The views of a scene show one set of named points, each view turned or mirrored, and shifted as a whole, with a little noise and some points left out.
In the rows, zero is written as 128.

Scene 1
View 1
pes: [135 150  89 147 148 129 186 130 118 144 138 120 128 119 108 113 114 121
 131 162 135 116  81 105 140 144 176 100 102 153 127 125]
Pir: [157 152 100 176 151 138 139 122 143  98 109 135  97  70 110  94 118 139
 170 139 149 118 141 103 168 147 114 124 118 149  94 149]
lusov: [138 144  88 155 170 128 135 160 100 111 118 130 117 124 134 154 142 129
 165 152 127 134 100  99 139 155 135 121  93 151 146  96]
noso: [132 119 149  90 161 143 124 138 135  77 122 110 145  91 132 123 125 136
 155 120 136 114  99 163 186 143 118 112  93 165 132 112]
dosi: [187 129  82 202 179 119 152 136 138 105 127 117 159 130 119 146 133 101
 127 143 145 130 109 134 155 157 142 110 108 165 146 161]
Fim: [124 151  97 137 145 132 159 152 114 117 130 129 123 116 126 129 131 131
 154 154 133 127 100 108 142 140 148 115  91 147 124 100]
Miv: [188 140  69 215 175 116 156 138 140 114 125 118 149 131 115 145 130 101
 127 157 153 135 114 119 144 156 147 114 110 165 134 168]
Pelet: [139 157  60 200 152 133 133 165 111  99  99 148  93 115 138 147 168 140
 183 153 140 153 155  60 118 146 111 153  96 137 114  82]
bato: [173 149  54 214 160 123 163 148 140 110 128 121 148 138 118 147 150 108
 125 161 154 150 133 120 129 144 153 133 110 152 120 140]
Vovu: [164 133  92 174 176 121 130 143 119 105 113 125 123 110 128 142 132 122
 163 142 138 130 105 113 162 164 125 121 104 159 137 137]
fuves: [127 168  65 174 139 132 188 144 120 139 140 128 122 128 109 124 133 122
 130 175 142 133 108  96 117 138 182 105 106 144 110 118]
pemu: [135 135 116 129 172 128 141 140 108 110 122 122 127 107 129 132 124 128
 159 145 126 119  80 117 160 156 137 112  94 159 142 112]
dumo: [133 161  76 173 134 132 160 147 134 108 125 126 119 111 123 117 144 129
 151 153 147 144 143 102 131 131 140 129 107 141 101 104]
gov: [111 162  99 124 124 145 180 137 123 128 131 126 115 102 112  96 126 138
 153 153 133 125 113 105 139 131 154 113 106 143  98 100]
View 2
bato: [137 204 167 143 140 103 117 152 142 140 117 173 132 142 176 121 172 154
 212 131 122 142  96 131 145 154  96 108 151 130 130 107]
noso: [105 176 128 121 119 126 160 212 124 105 120 116 132 131 144  67 134  92
 106 141 126 126 141  98 157 126 135 155  99 144 123 127]
Miv: [139 208 185 148 148  92 108 144 139 124 118 186 119 157 182 116 166 149
 184 148 122 117  96 130 153 143 106 115 164 137 143 108]
gov: [130 142 135 134 165 105 122 143 148 107 146  88 151  81 139 102 164 130
 175 146 106 122 135  93 149  97  93 145 163 105  91 129]
Pir: [122 164 135 129 143  87 132 149 131  77 135 108 144 127 153 115 171 121
 152 135 148  84 148 128 134 145  92 109 146 115 119 134]
Vovu: [128 184 154 132 143 100 115 174 127  98 114 137 118 161 157  93 160 122
 153 131 117 126 119 139 147 166 116 125 144 130 134 124]
dosi: [134 211 180 138 135  95 115 170 136 123 116 184 113 163 184 101 158 141
 164 150 128 119  96 123 155 138 117 125 149 140 143 109]
lusov: [131 178 129 134 150 108 110 187 130 116 104 120 122 152 140  88 160 119
 169 117  92 168 103 135 141 170 114 141 148 122 121 120]
pemu: [124 161 143 135 160 104 124 188 133 105 114 118 124 141 137  78 148 113
 135 139  98 145 117 117 155 135 124 153 142 128 118 127]
fuves: [141 171 154 148 164 108 108 143 146 140 132 129 141 105 152 109 176 154
 208 137  93 155  97 105 149 117  84 143 175 119 103 108]
pes: [135 160 158 142 168 111 112 154 148 124 132 129 131 116 147  92 158 136
 175 154  88 144 102  96 163 103 104 157 163 118 110 118]
Pelet: [135 177 112 131 136 101 104 159 123 115 110 101 137 142 144 114 184 131
 211  84 110 162 123 162 108 210  87  98 145 110 114 121]
View 3
Vovu: [108 116 117 155  87 101 100 116 164 149 157  99 148 146 154 108 113  82
 117 101 100 161 132 143 121 104 113 138 137 167 130 107]
pes: [120 150 140 166 161  88  81 157 150 159 134  97 142 115 155  95 123  81
 126 113 133 128 121 132 116 102 120 129 154 157 114 121]
noso: [172 112 108  89  97 109  83  87 161 171 179 135 123 154 152 110 139  47
 123 135 127 137 149 133 116 141 183 159 116  87 161 105]
lusov: [123 115 130 164  91 101  94 140 130 140 151 109 136 120 139 111 107  76
 100 109  99 154 145 156 110 105 102 146 156 160 116 119]
Fim: [131 126 133 146 131 100  86 153 140 152 139 109 132 124 132 107 122  74
 115 128 116 137 138 144 107 110 115 141 152 142 129 121]
Pelet: [112  96  98 152  85 117 120 165 137 124 120 110 124 159 105 132  74 114
 100 130  76 166 154 177  98  89  94 148 149 188 131 129]
dumo: [126 126 109 140 137 101 100 163 157 148 120 107 130 154 125 114  94 107
 120 134 115 143 140 157 107 103 128 138 144 168 137 123]
bato: [103 163 116 163 108  81 100 153 163 150 138 107 145 156 135 105  87 125
 129 104 127 170 141 159 134 103 119 124 150 216 147  95]
gov: [134 125 120 137 174  99  85 166 150 150 111 106 126 131 138 111 112  80
 123 143 115 111 124 138  99 106 130 142 151 136 128 130]
dosi: [109 163 128 164  91  82  93 112 172 159 162 101 154 147 163  94 109  93
 130  88 131 173 131 139 143 110 123 125 135 194 144  82]
Miv: [ 95 159 124 165 105  79  92 127 181 153 146  90 157 154 162  94 101 111
 137  86 125 171 130 144 146  97 115 115 136 212 138  84]
Pir: [112  98  86 116 130 102 100 129 198 140 114  89 146 183 158 123 111  96
 129 127  85 143 118 134 102  93 141 132 107 153 134 115]
View 4
Fim: [135 138 131 138 127 149 123 116 120 145 114 122 128 148 123 114 125 119
 151 132 157 120 131 108 138 126 107 101 145 109 132 145]
pemu: [124 153 121 155 124 155 122 115 112 129 113 116 137 165 113 129 130 117
 141 137 193 117 119 112 149 120  94  94 132 102 136 156]
dosi: [104 181 144 149 101 119 101  86  86 168 128  86 139 123 105 124 115 141
 128 168 178 120 130 122 187 100 147 105 152 131 105 177]
Miv: [119 178 150 140  97 115 112  81  88 174 128  91 138 109 108 125 108 140
 133 172 163 127 138 129 188  95 153 108 155 140 107 177]
dumo: [133 142 154 132 126 140 131 125  96 151 129 121 121 134 116 100 108 149
 158 147 117 130 138 101 129 125 130 105 151 116 111 148]
fuves: [142 129 132 122 117 130 127 101 128 182 126 130 119 107 130 106 113 121
 153 137 121 122 156 126 140 132 131 109 168 134 133 139]
gov: [143 127 122 133 128 146 146 121 118 150 126 137 120 148 123 101 119 126
 149 132 125 133 136 103 121 138 116 113 148  98 154 126]
pes: [136 134 110 132 105 135 132  96 129 172 123 128 128 128 127 117 125 112
 133 133 155 116 138 125 150 129 121 104 158 118 148 142]
Vovu: [127 173 149 153 119 137 122 103  87 134 117  99 142 146 109 126 119 139
 149 161 174 124 131 116 160 101 111  96 118 118 112 176]
Pir: [150 176 149 145 117 133 160 123  79 125 143 119 127 163 111 106 103 167
 150 181 125 151 134 114 148 100 119 129 104  84 137 162]
Pelet: [152 148 203 139 155 155 114 136  95 134 103 112 134 134 108 107 109 152
 199 140 114 131 159 106 128 108 104  90 112 144  75 179]
View 5
pes: [ 87 116  77 103 121 108 136 114 107 174 133 130 146 153 144 132 119  88
 155 124 144 145 148 106 183 116 144 105 131 131  76  78]
lusov: [111 146  78  96 104 121 117  74 135 154 139 155 135 159 144 133  94 138
 144  87 134 108 161 113 172 124 126 140 114 130  68  82]
gov: [ 90 132  93 113 118 116 145 138 124 164 139 158 139 137 137 132  88  91
 142 141 107 148 162  90 173 100 145 131 142 135  89  87]
Vovu: [115 124  64  91  80 130 127  75 132 153 133 133 135 138 145 133 118 123
 145  72 136 112 140  97 174 111 105 140 101 135  75  97]
pemu: [103 142  64  96  95 112 122  83 149 167 130 143 147 156 155 146 121 105
 140  94 137 135 155  95 181 117 142 157 126 132  71  91]
fuves: [ 95 117  93 100 136 118 140 123  91 156 140 134 136 148 132 115  84 104
 156 126 134 132 147 119 165 117 126  80 124 130  84  71]
dumo: [111 123 102 103 108 138 139 128 118 143 138 155 134 133 131 128  75 118
 147 116 112 126 143 106 162 103 110 128 123 137  89 106]
dosi: [117  97  71  86  80 132 116  74 110 145 130  86 152 141 136 120 128 114
 153  81 160 136 105 123 168 128  85 126  97 136  80 115]
Pir: [115 126  76  97  76 138 158 129 122 152 126 154 125 100 158 133 119  98
 135  87  96 124 137  57 172  86  98 143  92 139  97 122]
Fim: [106 137  85 105 106 116 124 106 129 157 142 149 138 153 139 136  96 109
 146 114 131 134 159 106 176 112 136 141 129 133  73  86]
Miv: [118  94  73  81  88 138 131  84  98 144 132  90 147 137 133 113 128 114
 156  85 153 127 106 122 166 121  79 101  89 138  82 106]
bato: [123 102  92  86 101 147 126  99  95 135 137 109 139 138 124 113  87 133
 153  98 141 122 112 130 157 121  84 100  98 140  84  96]
noso: [104 149  69 112  69 125 109  84 173 153 120 130 169 144 146 165 126  94
 125 102 141 166 143  83 194 102 140 219 146 135  91 127]

In a view up to two points have been moved. Name them for each view, in the order of its rows, or write -.
view 1 => -
view 2 => gov
view 3 => noso
view 4 => -
view 5 => -
